Each row is a point on a landscape with many valleys, with its height.
A ball rolls from a point to the lowest of its 2 nearest points, and stops where none of them is lower. Distance is the straight distance between rows; heights are no part of it.
pefas (h 684): [ 17   3  13   4   6   7   1  12   2  12   1  -5  13   1   8  13 -27 -10
 -10   0   0  14   1   4   6 -16  -6  -9   2  21  24  12]
lesal (h 469): [  1   9  13   3  10   1 -20  22  12   9  -5   0   4  -7  -6  -2   5 -22
  22  -7  26  -8   9   6   5   5   7   4   0   2  -9  -3]
Kerim (h 453): [ 17  15  -8  -5   0 -10  -7  20  22  -2   9  10   5   0   6   6   2   9
   2  -1  19 -26   5 -12   9  15   5 -22  -4 -17  15   1]
Zeli (h 549): [-14  -5 -16  17 -15 -12   2  -4  -2  -8   2  -8 -19  12  -3  -8  -6  10
 -16  -2  -7  -8 -16 -10 -10  -5  -1   9  -5  -7 -11   7]
ninur (h 407): [ -3 -10  -5  -5  17   3   7   5  -4  14  16  13 -15  -1   1  11  -3  -7
  -7  13  14  14   0   1  12  -9  19  20  24  18  -1  -6]
pak (h 685): [ 13  -3   6   7  15   1   8  25  -2  -3  13  14  -8 -11  15  11 -20  12
   8  -4  10   9  -8   5  18  -7  18  -6  21   0   5  11]
lela (h 298): [-13  -4  11  13   1   5   1   2  -1   6  -8  -8   7  -5   7  19  16  -8
  13   8  15   7  14  10  -6  10 -20   5 -13   2  -7 -17]
nekaz (h 490): [  6  12  29  -6  11  20  -5  -1  12  -2   4  19   5   1  17  10   0   8
 -14   6   7   4  -1  14  13  -2  24 -10  -3  -5   7  -7]
mugip (h 593): [  0   1  -1  13 -11  -9  -7  10   0   0 -11 -16 -14  -5 -21 -10   0 -12
 -13   1  -2   2 -19  -4   3  -8  -6   4 -19  -9  -4  -8]
Zanu (h 405): [ 12   3  15 -14  14  11 -17  -6  14   8   0   9   3 -19  -9  -4   3   9
  10   8   4 -11 -16  -5   2   9  24  -5 -11 -13 -23  -1]
sorik (h 390): [ -3  11   8 -12  -5   9  -9 -16   7   4   1   1  -2  -2  -3   9   2  13
  -8  10  -2  -7  -8 -10 -12   8 -11  -5 -24  -4 -23  -1]
fozu (h 263): [ -2 -21   6 -11  11   6   0 -17 -13  16  -4  -8  10  -1  -3 -22   9 -23
  19   4 -26  14  -2   9  11   6   3  28   8  -9   4 -23]
pomaf (h 446): [  3   4   1  16  -9  -4  -4   9   4  14   8   2  13   2   6  11  -1 -17
  26  -1  -2   9  24  19   2   3 -13   3  30   5  26  -5]
tarat (h 389): [ 15   8  -3   9  -5   2   6   7  -2  13  -4  -7  18 -19  -7   5 -15  -4
  22   0 -12   9  11   8  -8 -12 -10 -13   8  26  28  10]
pipa (h 228): [  5   6  17  -3   1   6  -2  -3  13   8  -3   0  20  11  -2   1  -5 -36
  12  -7  11   1   7   9  11  -1  -2   4   2  12  14  -6]
losa (h 496): [  5   2  -8  26  -8   4  -6  15  13   7   2  -9   3   4  11   0  14  -7
  10 -12   9   3  20  -3 -10   0   0   1  12  10   3  -3]
bave (h 455): [ -6  -9  -8  16   4 -13  13  23 -10 -20 -16  -7 -23   2  -4 -13  -9  28
 -23 -20  -4  -9  -8 -14   3 -11   7  -2  -2 -14   4  12]
lubo (h 210): [  0  -7  10  -3   1  17  -5  -2  -2  -7 -23   6   5   3 -11  -7  28 -34
  21   2   3   4  20   2   0  22 -13  31  -3 -10 -14 -28]
deko (h 554): [ 10   5  -7   5  14   3   0  19 -15   7  15   4  12  -9   8  -7   8  -1
   6 -22   5   7  14  13  13 -11   7  -6  19  18   5   6]
pati (h 441): [  4 -16  -6  -8  13   5  -3  10  -1  18  19   8  -5   6   9  -9 -13 -25
   4   0   6  11   1  -1  16 -10  17  21  30   9  -2  -4]
fubip (h 709): [-13  -7  -5 -10  -7  -1   7 -16 -13  11  10 -11  -5   6   4   4  -2   9
 -28   7 -19  15 -12   1 -11   1 -16   5  -8   5   0  -1]
zibof (h 319): [ -9 -12   1   8  13   1  22  -6 -24  12   1 -12   0   8  -4   5  -5  -4
 -17   1 -11  10  -1  13  12  -3  -4  22   3   7  16 -13]
pogi (h 645): [  1   8   3 -13   3  -4   2  -2   9  -5  12  17  -1 -11  11  13   0  20
   3   6   6 -13 -18   7  10   5  10 -18  -3 -15  -9   4]
Napi (h 381): [  8   7  15 -13   8  21 -18 -12  10   6 -18   6   0 -11 -12  -6  20  -3
  15  12   3   0  -1 -14   5   8  18   8 -12  -9 -25  -9]
belo (h 385): [  1  14  14 -24  -1   9  -5  -9  11   1  -7  17   9  -5   6  18  20  -5
  22  25   8   1   7  -7   0  31  -1  -2 -14 -12   2 -17]
Finu (h 564): [  0 -10 -16   7 -17  -7 -10   2   1   5  -4 -13  -5   4  -4 -18  11 -22
 -11   8 -24   2 -13  -4  -3  -6   4  18   3  -8  12 -23]
Mogop (h 662): [ 18   7   8  -8  13  -5   8  13  -1 -12  19  19  -2 -16  22   8  -7  16
   1   4   7  -1 -15  16  19   2  16 -19   5 -16   9  -1]
gur (h 678): [ 20   1   6   9  -1   4   2  11  -6  -5   5   4  -1  -1  -3  13 -39  -3
 -14  -2   4  22 -11  -2   9 -26   1 -10  10  17  13  22]
Pilin (h 282): [  9  -8  -9  -7   4  14  -1 -19 -13  17   6   4  -6  -4   0 -13   7  -2
   5   7 -24  14  -6 -11  13  -4  22  21  20  -2  -9 -12]
Situ (h 438): [  7   0 -14  15  10  -5   7  14  -5   4  11   9 -15  -4  -9  16 -19  12
  -1  -2  11   5   5  -9  -5 -12  17   6  28  24   9  16]
vuful (h 261): [ -7  -1   3 -15  -7   8  -6  -7  12   3   5  25   7   2  14   7  33   6
  16   3   2  16  -1  -8   0  20  17   1   4   0   3  -7]
Kamit (h 550): [ -8  -7  -7  19  -9  -1  -9  10   4   3  -5  -6  -5   9   7 -18  15 -21
  -4   1  -8  -5   2  -4  -7   3  15  31  11  -5   3 -20]
Mutub (h 440): [-17  -3 -16  23   3 -10  14   1  -8  -2  -4   1 -16   2   3   2 -16  36
  -1 -14  10   1  11  -7 -19  -6   8  -4  16  14  -1  24]
bizip (h 410): [-21  -6 -15   1  -1 -19   7   8  -6 -26 -18 -15 -29   3  -9 -19  -4  16
 -16   4   7 -14   4  -8  -5  -5 -27 -13 -24 -11 -23   4]
nabar (h 600): [-13   7  -9  28 -14  -6  -6  19  -1   0 -23 -17  -9   3  -7  -9  14 -10
 -11  -1  -7  -3  15  -2   2 -14  -9   3   2   0  17  -7]
netu (h 200): [ -9   8  10  -7 -10   1  -1   0  15   5   1  15   6  14   9  16  17 -11
   1  -5  10  12   3   1  -2  10  13   4   7  13  13   1]
fega (h 363): [ -4  -9  -3  13   9  -6  16  -1 -17  10  11  -5 -10  -3   0  15 -17  -7
  -4   4   2  14  -3  10   6  -9  -2  20  18  14   5  -3]
sus (h 290): [ 10   9  -8  10  -8  -1 -12   5  -4  -2 -15 -12   7   0 -25   4  -4 -22
 -11  -7  14 -17   6  -3   6 -12 -17  -2  -7   1 -10 -10]
Kobu (h 238): [  1  -2  -3  -5  -1   3 -14 -17 -16  13  -7  -5   2  -8  -3 -29  22 -17
  19   7 -36  13   1  -8   5   0  16  27  15 -11   1 -18]
milu (h 364): [ 25   3  -5  -1   1   6 -10   6  12  -1  15   9  15   1   6  -6 -10 -16
   9 -11  14 -14  -9  -3  14  -6  10  -3   2   0  -6  -5]
Pime (h 204): [  5   8   9 -20 -13   7   3 -20  10  13  18   8   5   8   6  17  -9  -3
  -2  23 -16  11 -12  -2   8   5   0  -4  -3   0  10  -1]
tuko (h 676): [ -2  -1  -4  11 -13  -6   3  12 -20 -22   5  -5 -16  13  -3  -1 -25  10
 -17  -9  -1  16  -5 -10 -15 -18 -24  -8  -1   6   2  38]
med (h 723): [  4   7   3  -1  16 -13   8  19   0 -14   8  18  -4  -9   8  16 -18  36
 -14  -2   8 -11   1   9  -3  -4  25 -25  14  -2  26  30]
Devad (h 151): [  7  16  14  -2  -9   4   9  -9   5  -3  20   8   7  11   8  20 -18   2
  -8  13  -5  -2  -3   8  12   3 -21 -13 -14   0   8   7]
Buge (h 436): [ -1 -15   3   3  10   7  -2   5   7  10  11  -4   1   5  18 -21  -8 -35
  19   2   5   7  -3   4   9  -4  10  17  12   2  -5 -10]
fon (h 322): [ 10  14   3  10  -9  -4 -14   7   2   9  -8 -10  15  -2 -18  10  -8 -20
   1  -9   9  -3   7   5  -4 -13 -19  -9  -2  13   9   1]
gon (h 400): [ -2  -5  16 -12  18   9 -15   7   7   9   9   2   8   1  11 -25  -5 -36
  29  -8  14   7   8   8  13   6  -2   9   5  -7  -3 -14]
sof (h 220): [-16  14   5  16  -4  -5   4  -5  -6  13   0 -10   5   2   0  13   3   4
  -5 -11   5  15  12   9 -13   3 -14  -1   2  18  18   0]
Guvo (h 569): [ -3   0  -2  11  -2  -2   3  -7  -2   3   4   3  -8  -2   5  -3  -5   7
  -1  -6  -1  -9 -22  -4   1   1  15  16  -4  -8 -16  -2]
met (h 561): [-34 -32 -15   7   2 -19  13  -9  -1 -12  -9  -1 -29   8   0 -20  -8  36
 -14   6  -9  -3 -11 -13 -16   4   6   1 -14 -16 -13  18]
mabet (h 413): [  0   9  11  -1   4   8  -8  -4  -5  -8   0  -6 -10  -1  -6 -10  -5  12
 -30   9  -6  -7 -17  -7  -6  -2  -7  -1 -35  -7 -19   8]
zuli (h 391): [-19  11  -6   6   2  -5   6   4 -14 -14 -10 -18 -13   6  -9 -10   5   4
 -24   8   3 -17  12  -2  -2  -2 -30  -4 -33   1 -13   0]
funun (h 742): [ 16   3 -10 -13  -6 -12  15  16 -11 -36   3  10  -1  -6   9  15 -25  24
   2  -7   7  -2   1  -5  -9 -16   3 -30  15   6  20  36]
vus (h 209): [ 10  16  17  -4  -1  -2  10  -1  15  -1   9   0  11   6   7  12 -18 -19
  12  15   7  -8   2   8  20   9 -13 -11 -12  -4  25  -4]
Vasu (h 355): [  5   5  -7  20 -13  -7  -3   4 -12   2 -10 -16  11  -7 -17   3 -20 -14
   3  -5  -9   7   1   9 -11 -25 -19  -6   1  23  17  19]
lobu (h 318): [ 12  20   3  -8  10   1   1  14   3  -5  18  14  17   1  18  -9   6 -17
  18   2  14 -11  16  10  28   9  12  -8   6  -2  23  -1]
feg (h 613): [-20   5 -18  17  -8  -7  -2   9   1  -8 -17 -11 -15   4  -3 -14  25   2
  -7  -2  -2 -20  13  -5   4  -1  -8   4  -8 -11   0 -21]
dit (h 686): [ -2 -13 -11  -9  -8  -4   7  -4 -23 -18  16   6 -15  17  -2   2 -23  12
 -35  -4  -7  18 -16  -7  -7 -15 -21  -6   3   5  -6  25]
Bis (h 256): [ -2  -8   6  -5  -5  -3 -10 -17  -6  -4 -30 -20   2  -9 -22 -11  28 -21
  17  27 -33   7  11  -2 -13  12  -7  22  -6 -15  12 -26]
Leg (h 583): [ -7   0 -13  -1 -13  -3 -12   0   7  -3 -13 -16 -16   0 -17 -13  13   0
 -19  14 -13  -7  -8 -14  -9   1 -11  -3 -24  -9 -13  -9]
Misu (h 418): [ 18   6  -1  14  -4   4 -10  12   4  16  -3  -3  19 -10  -2  -2 -11 -19
  35  -6  -5   8  19   9   4 -12 -11  -8  23  14  24   3]
fab (h 474): [ -1   9 -11  14  -2  -1  13   3 -19   4   0   0 -14  -8 -13  13 -24  11
  -6   4  -4  17   8  -2  -9 -24   0   4  20  31  10  25]
Buzo (h 461): [  1   7  -3 -12   4  -1  -7 -30  -3  -1 -10 -12   0 -10  -5 -10  13  22
  -8  14 -23  -5  -7 -16 -14  -8  18  -9 -12   0 -17  15]
rez (h 262): [  1 -24   5   5   5  -4  12 -10  -4  13   4 -17  17  11 -10  -1  -5 -19
  14  -4 -10   4  -1  27  11   2 -10  17   3  -3   9 -12]
Nuzan (h 608): [  0  -5   4  -1   4  10  -4 -13  -2  14   7   6   8  -6  22  -6   8  -8
  26  11  -6   3  -3  -5  -7  11  13  22  -1  -6 -14 -18]
luti (h 350): [ -3   4   8 -17 -17   1  -9 -23   8   7   6  -3  12   3 -21  18   6 -13
  11  18  -7   0   0  10  -6  13 -26  -2 -14  -3  -5 -11]
fem (h 136): [-14   4  13   1   1   2   2  -1  -6  -1 -24 -13   5   6 -17   0  17 -27
  -7   5   2  -8   8   7   2   6 -11  18 -21   0  -2 -14]
pilo (h 304): [ -9 -18 -23  -6  -1  -2  -3 -12   2  11  -1  -5 -10  -1  14 -20  20  25
  -5  -4 -13  -1  -3 -18 -17   4   9   2   6  -9 -17  -9]
lote (h 643): [ -4  -1 -10  -3 -12  -7   2  -6  -3 -13   2  -9  -2   0 -11   7  -1  -2
 -12   0   5  -5  -7   8   1 -13 -30 -17 -12   2 -23   7]
Kopog (h 457): [ -2  11  -7  11  -2   1   4   5   0   0  -8   1  -6  -6   6   2 -22  38
  -5  -9  -1   0  11  -9 -20 -14  -4 -21   6  19   7  33]
kivu (h 305): [-14   1  -3 -15  -2  -5  -5  -3  21   4   8  21   7   6  11  14  24  11
   9   3   8 -16   0  -4  -2  20  24  -6   0  -6   3   2]
Vig (h 439): [ -3  -1  18   1  14   4 -10  11  19   9   0  10   3  -8  -1   3   1  -2
  12  -3  20 -14  -8   4   9   5  20   1  -6  -7 -14   4]
zalok (h 696): [  1  -6  -5  -9  -5  -2   5  -4 -12   7  14   0  -4   9   2  15 -18   7
 -33  -4  -2  10 -14   0  -3 -13 -11  -1  10  11   0   7]
Ranib (h 429): [-29  -5 -12  16   0 -24  12  12  -8 -23 -19 -11 -29   5   1 -20  -6  28
 -17  -8   2  -7   1 -10  -3  -7  -8  -7 -15  -9  -1   9]
Tugu (h 459): [  7   3  -2  21   1   3   5  12   1   7  -5 -14  -1   0   8  -1   3  -2
  -7 -13   6   1   2  -5  -3  -5  -5   1  -5   5  -4  -5]
lav (h 176): [ -2  -7  13 -13   3  10   4  -7   0  -8 -35  -6   7  10 -17 -11  24 -37
   6   6  -8  -1   8  -2   1  18  -7  27 -19  -3   2 -27]
fogu (h 356): [  1  -4  12  -5  -3  19 -17  -1  22   6 -12  18   4   4   2  -9  25 -15
  22   0   1   2   4 -12   6  12  17  16   4 -11 -19  -6]
sop (h 588): [  6  -4 -16  28 -13  -4  -6  11  -4   6  -8 -17   5   8 -10  -6   0 -21
 -12  -9  -6  10   6  -2   3 -19  -2   6  11  13  21  -6]
tov (h 279): [  1 -19  16  -9  -3  16   8 -21   7  18  -4  -4  12  25  -8   5  -5 -19
  -1   3 -18  19   1   2   7  10  -6  26   6   2  16 -13]
safum (h 406): [  3  13   5 -28   8   9  -8  -4  12   0   2  15   4  -9   5  16  20  19
   3  14  16 -14   6  -6   2  23   3 -18 -13 -13 -10 -14]
Lup (h 226): [ -3 -15 -18  -1  -1   1  -8   2  14  13  15   7  -1   6  12  -7  18  15
  -1 -10  -3  -4  -4 -11 -15  13  19   5  11  -4 -12  -5]
Peg (h 497): [-16  -2  -9   5   2   2  -4 -10   9   0 -13  -2 -11   2  -8  -8   5  26
 -11  -6  12 -23   6 -11  -5   7  -6  -6 -15 -14 -29  -2]
bama (h 388): [-11 -15 -19  24   9 -16   4  17  -4   4   8   6 -15  -4   0   8  -8  22
   5 -13  10  -2   8  -2 -15  -3  20   8  29  10   0  21]
lorok (h 756): [ -2  -6  -3 -10  -4 -15  21   7 -15 -32   6   6 -11   9   7  14 -29  31
  -1 -18  14   1   5 -10 -23  -6   4 -14  15   8   7  37]
Dib (h 430): [ -3  -1   4  -4   3   2   3  -6 -11 -16  -6  -2 -15  -4  -1 -10  -8  22
 -24   9 -20 -12 -29 -11  -3 -10   9   4 -20 -15 -19  15]
mato (h 528): [ -3  -9 -13  26  -8  -2 -13  16   5   1   1  -8  -2   3   8 -12  20  -7
   3  -7   6 -15   7   0 -12   2   4  18  11  -9 -15 -10]
vos (h 519): [ 14   3  20   1  12  22   9  -5  -4  -3  11   8   3   3   8   9 -15   8
 -31   3   0  13   0  22  10 -12   9  -6   4   7  10  -8]
deva (h 280): [  7  10  10  -8   9   0   6   1   8   3   9   6  21  10   9  -4  -6 -33
  30  -3  10   0  22  12  20  11  -1  -1  10   5  38  -6]
bira (h 522): [ 12   4   9  -9  15  11 -11  23   3   3   6   8  23  -1  11 -14  11 -23
  10 -17  10   9  21   6  13  -8  14  -4  10  18  10   8]
vefe (h 212): [  9 -21   7 -15   9   8   9 -17  -3  15  12  -7  25  -1   1  -1   7 -10
  23   1 -17   6  -3  20  12  11  -6  12   2  -4   4 -18]
pif (h 180): [-10   1  25  -9   4   4  -2  -5   3   6 -18  -7  14  10 -18   6   2 -37
   9   3  12   1  10  17   4   4 -16  12 -12   8   2  -5]
fetas (h 786): [ -7 -17 -15  -8  -3 -12  15  -9 -10  -6   4   3 -15  -1  20   0 -11  29
  -9 -13   2   3 -15  -6 -13   0  -9  -5   8  -7 -18   1]
komar (h 426): [ 16  14  -4 -28   5   5  -8  16  18  -6   5  15   7  -2   4   5  23   6
  -3  10  16 -21  10  -6  12  20   5 -26  -5 -18   7  -7]
loz (h 250): [ -9  -6   7   8   4  11  -7   8  -2   0 -12   2   2  -4   0  -1  35 -15
  17   1  16  10  19   1  -5  19  -6  17 -11  -3 -14 -23]
pasad (h 524): [-15 -16 -13  16   0  -9   6  -6  10  -7  -2  -2 -10   5  -7  -8  -3  25
  -8 -18   8 -18  -7  -8  -9   4   7  -7  -5  -8 -19  12]
vir (h 386): [ -6   8  -2  25  -9 -16   5   5 -14  -7  -6 -12  -8  -9 -14   1 -12  -4
   2 -11  -1   9  -7  12   0 -19  -7   1   3  11   3  16]
lika (h 602): [ -6  -2  -3  14 -12  -4   4  -4  -9  -1   3 -13 -12   7 -15  -9 -10 -11
 -21   9 -21  14 -20   1  11 -10 -11   7 -17  -2   8  -2]
Gano (h 666): [ 14   7   0  12 -14  -4   4  12  -8 -21   6   2  -2   2  -1  14 -30   5
  -1  -3   2  10  -7  -6  -5 -21 -13 -20  -2  13   8  38]
muz (h 229): [ -4   3 -11 -10  -4   3 -16   2   6  -2  -6  -3  -4  -6 -22   7  18 -18
   8   9  19 -12   9   3  -7  16   1   3  -5   0 -27 -19]
sedef (h 655): [  8   4   7   8  -4   1   7   5  -9 -18   7  -5   2  -1  -4   7 -17  -2
 -15  -5   3   7 -10  12   5 -21 -22 -18 -13   9  -5  23]
Fizu (h 243): [ -1  -8  17 -16  -7  14   7 -23  12  14   3  11   9  13   7  15  -2 -17
  16  19 -15  20   0   5  10  13   1  11   9   1  15  -9]
Rivit (h 260): [ -5   4 -16  -3  -7   3 -18  11   8  -2 -17  -8  -5   6 -28  10  11 -12
 -16   4  20 -20   8  -6  -3  -3  -6  -7  -8   3 -21  -3]
radu (h 307): [-20   6  -9  23  -8 -10   9   0 -11   2 -10 -20 -13   3   2  -6  -2  14
 -17 -11   0   8  14   1 -16  -7 -25  -4  -3  11   7   2]
tud (h 677): [-11  -6   7   1   8 -14   7   4  16 -14  11  19  -7   6   4  14 -21  40
  -5  -1  12 -20  -2  -5  -8  16   1 -28 -11 -17   4  29]
Teli (h 772): [-10 -15  -1  -7   2 -13  19   3 -19 -25   0   2 -16   2  13   4 -19  32
 -15 -20  13   4 -10  -3 -15  -6  -1  -2   6  -2 -12  20]
gevog (h 414): [  5  -7   2  -3   5  12   8  -5  -2   6   3  -6   8   1   9  -5  16 -11
  -7  -5  -5   6  -7   6  11  -1   3   5  -1   5  -6 -12]
rodob (h 589): [  7   7  -3   3  12  -1   1  14  -3  -4  10   9   6 -12  11   1  10  14
   3 -20  15  -8   5  14   8  -6   5 -18  11   4  -6   7]
Ranop (h 320): [ -6 -18 -17  10   9  -8   1  11   7   8  26  16  -4   3   9   7  -2  15
   4  -9   7  -9   1  -5 -10  10  25   9  20   1  -4   9]
kog (h 626): [  9   2   6 -15   1   4  -1   1   9  10  16  11  15   1  25   3   8 -17
  18   6   3  -5   0   0   4  18   6   9   3  -3   4 -16]
gove (h 616): [  2   8  -2 -12   4  -3  -3   4   0   3   8   5  11  -9   3  10  16  -1
   6 -10  14 -11   2  13   8   4 -13 -13   3  -3 -11 -12]
vuvo (h 717): [ 21  20   7  -2   1  -9   8  16 -15 -16  -2  11   7 -19   4  13 -34   4
  19  -8   2  -1  -6   5   4 -17   3 -14  15   6  24  24]
dolil (h 323): [ 23   7  -6  -3  -8   9 -12   0   7   1   2  -1   7  -3 -14   0  -8 -19
   2  -3  12 -19  -6  -5   4   2 -10   1  -8  -4 -19 -18]
zimes (h 462): [ -6   7  19   4   2  15  -3  -4  10   1  -2   4   0   1   0   3   7  13
 -21  -2   8   3  -9   8   8  -5  16  -7 -14   2  -9   6]
nivis (h 495): [  1   0   7   4  10  -1 -20  31   3  10   1  -1  13  -7   6 -14  11 -26
  23 -14  11   3  24   8   1  -4   5   7   8   8  -3   5]
buv (h 117): [ -6  14  11  -1 -11   4   3  -6   7   9  11   2   9  16  -3  17  -3  -5
 -15  -4   3  18   2   6   4   3  -2  -5   1  19  24   3]
rudip (h 367): [  5  17  13 -24  -9   5 -12 -21  13  10  -1   6   7  -5  -5  14   6  -4
  12  19  -4  -2  -4  -7  -8  15  -7  -1 -16  -5 -10 -10]
teb (h 702): [ 23  10   1   5   4  -3   9  18  -3   0  10  10   4 -10  13   8 -27  -5
  17  -3   4   4   1   4  23 -10   1 -13  22   1  20  10]
puvik (h 265): [ 18  21   2  -4   4  -4  15  11   5  -6   9   2   7   2  22   1  -5 -11
   1  20   8 -13   4   6  26   4  10 -15  -1  -7  33   3]
tiv (h 646): [12  3  1 -4 10  2  3 19  3 16 19 10  6  4 30  8 -4 -5  7 -3  8  0  7 -4
  5  8 11  6 11  5 13 -5]
vizo (h 801): [ -6   2  -2 -12   2  -6  10 -16  -4  -5  10   3  -4  -3  20   1  -5  29
 -13  -7   8   1 -10   2 -10   5 -15 -18 -10  -2  -9  -5]
fovo (h 548): [-17 -34 -11   9   4 -17  19  -3  -2 -26  -8  -1 -20   9 -10 -15 -10  26
 -10 -17  -3 -19 -11 -13 -15   9   5  -2  -7 -20 -14  17]
kide (h 201): [ -4   7  -2 -17  -9   1 -20 -18   4   0 -10  -2   4 -10 -22  -1  26 -21
  15  12   1  -2   3   0 -20  18   4  13  -6   2 -15 -20]
Nizi (h 259): [ -6   0 -13  -4  -3   3 -14 -14  -4   7 -12  -4  -2  -8   0 -19  37   6
  11   2 -16  -5   6 -16 -14   7  13  11  -1 -11 -18 -12]
Tuv (h 409): [-11  11   1   6   3  -9   2   1   1  -8 -13  -3  -6  -1   1  -5 -13  34
 -11 -15  18  -6  15  -2 -14  -8 -18 -26  -7  11  -9  22]
sem (h 326): [  8  -7   3  -8  -2  20 -16  -4   8  15   3  11   3   6   5 -22  14 -18
  15  -4 -16   8  -1 -11  14  -1  21  19  15  -8 -15  -6]
nenat (h 357): [-17 -10 -14   4  -2  -4  19  -9 -20   3  -4 -11  -8   6   5  -3  11  -3
 -12  12 -28   0  -4   1   8  -2  -3  18  -4  -5   8 -24]
Tadod (h 667): [ 13  10   5   2  13   5   7  19  -3  19   7   3   5  -3  18  14 -12   0
   2   3   5  12  15   0   0  -1  11  -1  16  24  29   4]
rega (h 231): [ -3  -2   6 -10  -3  -1  -7 -32  -9   6 -14 -12  13  -9 -17  -7  26 -14
  18  11 -19   7   4   3 -17  16  -5  19  -9  -4  -1 -22]
fisi (h 502): [  3   5  -3 -22   0   2 -17 -21  10   4  -8  -2   2 -16 -10   4  30  15
  15  13  -4   4   3 -14 -15  10  12 -16  -5  -1 -21  -1]
zogil (h 313): [  7 -17  18  -8  -7  17  -6 -12  15   8 -15   0  16  14 -12  -8   9 -33
  17  -4 -10  15   4   2   9  11 -14  16   6  -9   5 -18]
rasup (h 334): [  4  -8  10 -13 -11   8  -8 -16  12   4 -11  -2  15   7 -28  13  15 -24
  21   5  -3   6  11  15   0  20 -21  12   1  -8  -3 -22]
Baz (h 311): [ -9  -3   6  13  -7  -3   8 -12  -1  11  10  -5  10   6  11  14  -4 -16
  12   3  -2   1   0  19  -2   6 -11  17   8   2   4 -14]
git (h 718): [-17  -3  -5 -12  -3  -4   3 -20 -15   4  -6 -14 -13  -5  -2 -16  11  20
 -24  12 -27  13 -13  -5  -6  -4 -15  -5 -18  -8  -2  -3]
Lebo (h 660): [ -9   0   9 -11   1  -6   0  -4   7 -15  14  20  -8   1   6  12 -15  32
 -13   4   2  -8 -19   3  -5   0   2 -22  -9 -14 -12  26]
duzi (h 362): [-16  16  -2  10   3  -6   5   0 -16  -9 -15 -17 -10  -1 -12  -7  -5  17
 -15  -8  10  -4  17   1  -9  -8 -35 -17 -19   9 -10  14]
dul (h 348): [  5 -20  16  -7  10  19  -1  -6  10   7   3   0  20  23  -6 -19  -6 -33
  26 -19   0  17  17  10  16  14 -11  17  15  -6  15 -16]
viniz (h 435): [ -1   8  21   6   6  13   0  -5   1 -11  11   6  -9   2   5   1 -13  17
 -28   9   1   9 -17   9   0  -6   5  -5 -24   0 -10  15]
dab (h 460): [-10   5  -6   3   9  -7  -4   3   9  -2  -8   1  -4  -4  -4   0   3  29
  -2 -16  32 -18  17   0  -7   6 -10 -21  -3   2 -19   3]
livod (h 590): [  2   6  -2   3  -3   0  -1 -26 -11   6   5  -2   0 -14   6  -3   1   7
  16   5 -11   0 -17  -6 -11   6   8  14  -5  -8 -15 -12]
vure (h 382): [  1 -10  -1  -3   0  12  19 -24 -11   3  -4 -17   5   3  -5  -7   9 -10
  -6  14 -27   3 -12   8  16  -4  -1  13 -14   1  -1 -12]
bebam (h 482): [ -1  -4  -8 -15   7   0  -5 -30  11   1   3   4   2 -13   5  -5  14  35
   7   8 -10  -5  -3 -14 -16   7  23 -20  -3  -2 -17  10]
Dap (h 478): [  3  -8  -5   6   0  -2  16  14 -21 -28  -6  -1 -23   5  -6  -5 -17  16
 -33 -10  -8   3 -22 -11  10 -19  11   6   1  -9   3  12]
Fom (h 445): [  9   4   2 -11   2   8  -1 -22  -8  -4  -1  -4  -3  -6  -1  -9   0  15
 -24  14 -26   1 -23  -6  -4 -14  21   1  -8  -2 -13   9]
danos (h 574): [ -9  -5 -20  -1 -16 -16  -6   3   2  -5 -10 -15 -16  -1  -3 -17  10  -2
 -17  18 -32 -10 -15 -17 -12  -7   2   4 -14 -12   5 -12]
Fezo (h 575): [  9 -13  -7  15  -8  -1  -5   5   0   6  -2 -14   4   6  -8 -18  -4 -35
  -3  -7  -6   9 -10   3  13  -9  -2  12   2  -1  12 -20]
soz (h 491): [ 15  15  -7  11  -3 -10   8  17  12  -8   9   6   3  -2  11  11 -16  13
   7  -6  13 -16   1  -7  -2   1   5 -20   2   1  15  16]
sak (h 227): [ -2   9 -16 -10 -10  -5 -18 -17  -4  -3 -22 -13  -3 -12 -24 -15  32 -10
   7  17 -15 -14   7 -13 -15   6   8  12  -4  -8 -11 -20]
getos (h 631): [  6   8  -2 -17  -5  -7   3  -3   5  -9   9   6   5  -9  -1  19  -3   3
  -1   3   9 -15 -10  13  10  -3 -20 -23  -5  -7 -13   0]
sab (h 730): [ 24  11 -16 -13  -2 -11  11  23 -18 -18   1  19   0 -21   3  12 -26  17
  15  -1  -4  -1   0  -2  -2 -14  12 -19  29   6  30  27]
lufa (h 700): [ -2 -12   0   3  13 -10  11   9  10 -13   7  20  -1   0   2   8 -21  43
 -11 -21   9 -14   4  -1  -9   4  14 -30  13  -4  10  30]

Where does a ball stop that starts at each point below?
soz -> zogil
lika -> zibof
Tadod -> duzi
tuko -> Kobu
gur -> Kobu
git -> zibof
nabar -> zibof
nivis -> Kobu

Call two points neighbours if one is among the 2 nearest of the other. Go from one point of each pair to the other, from neighbour to neighbour, staying as low as possible. Name the highest point that can't be avoided.
fem / Devad -> lobu
vefe / fem -> Baz
Lup / kide -> pilo
vefe / Kobu -> fozu
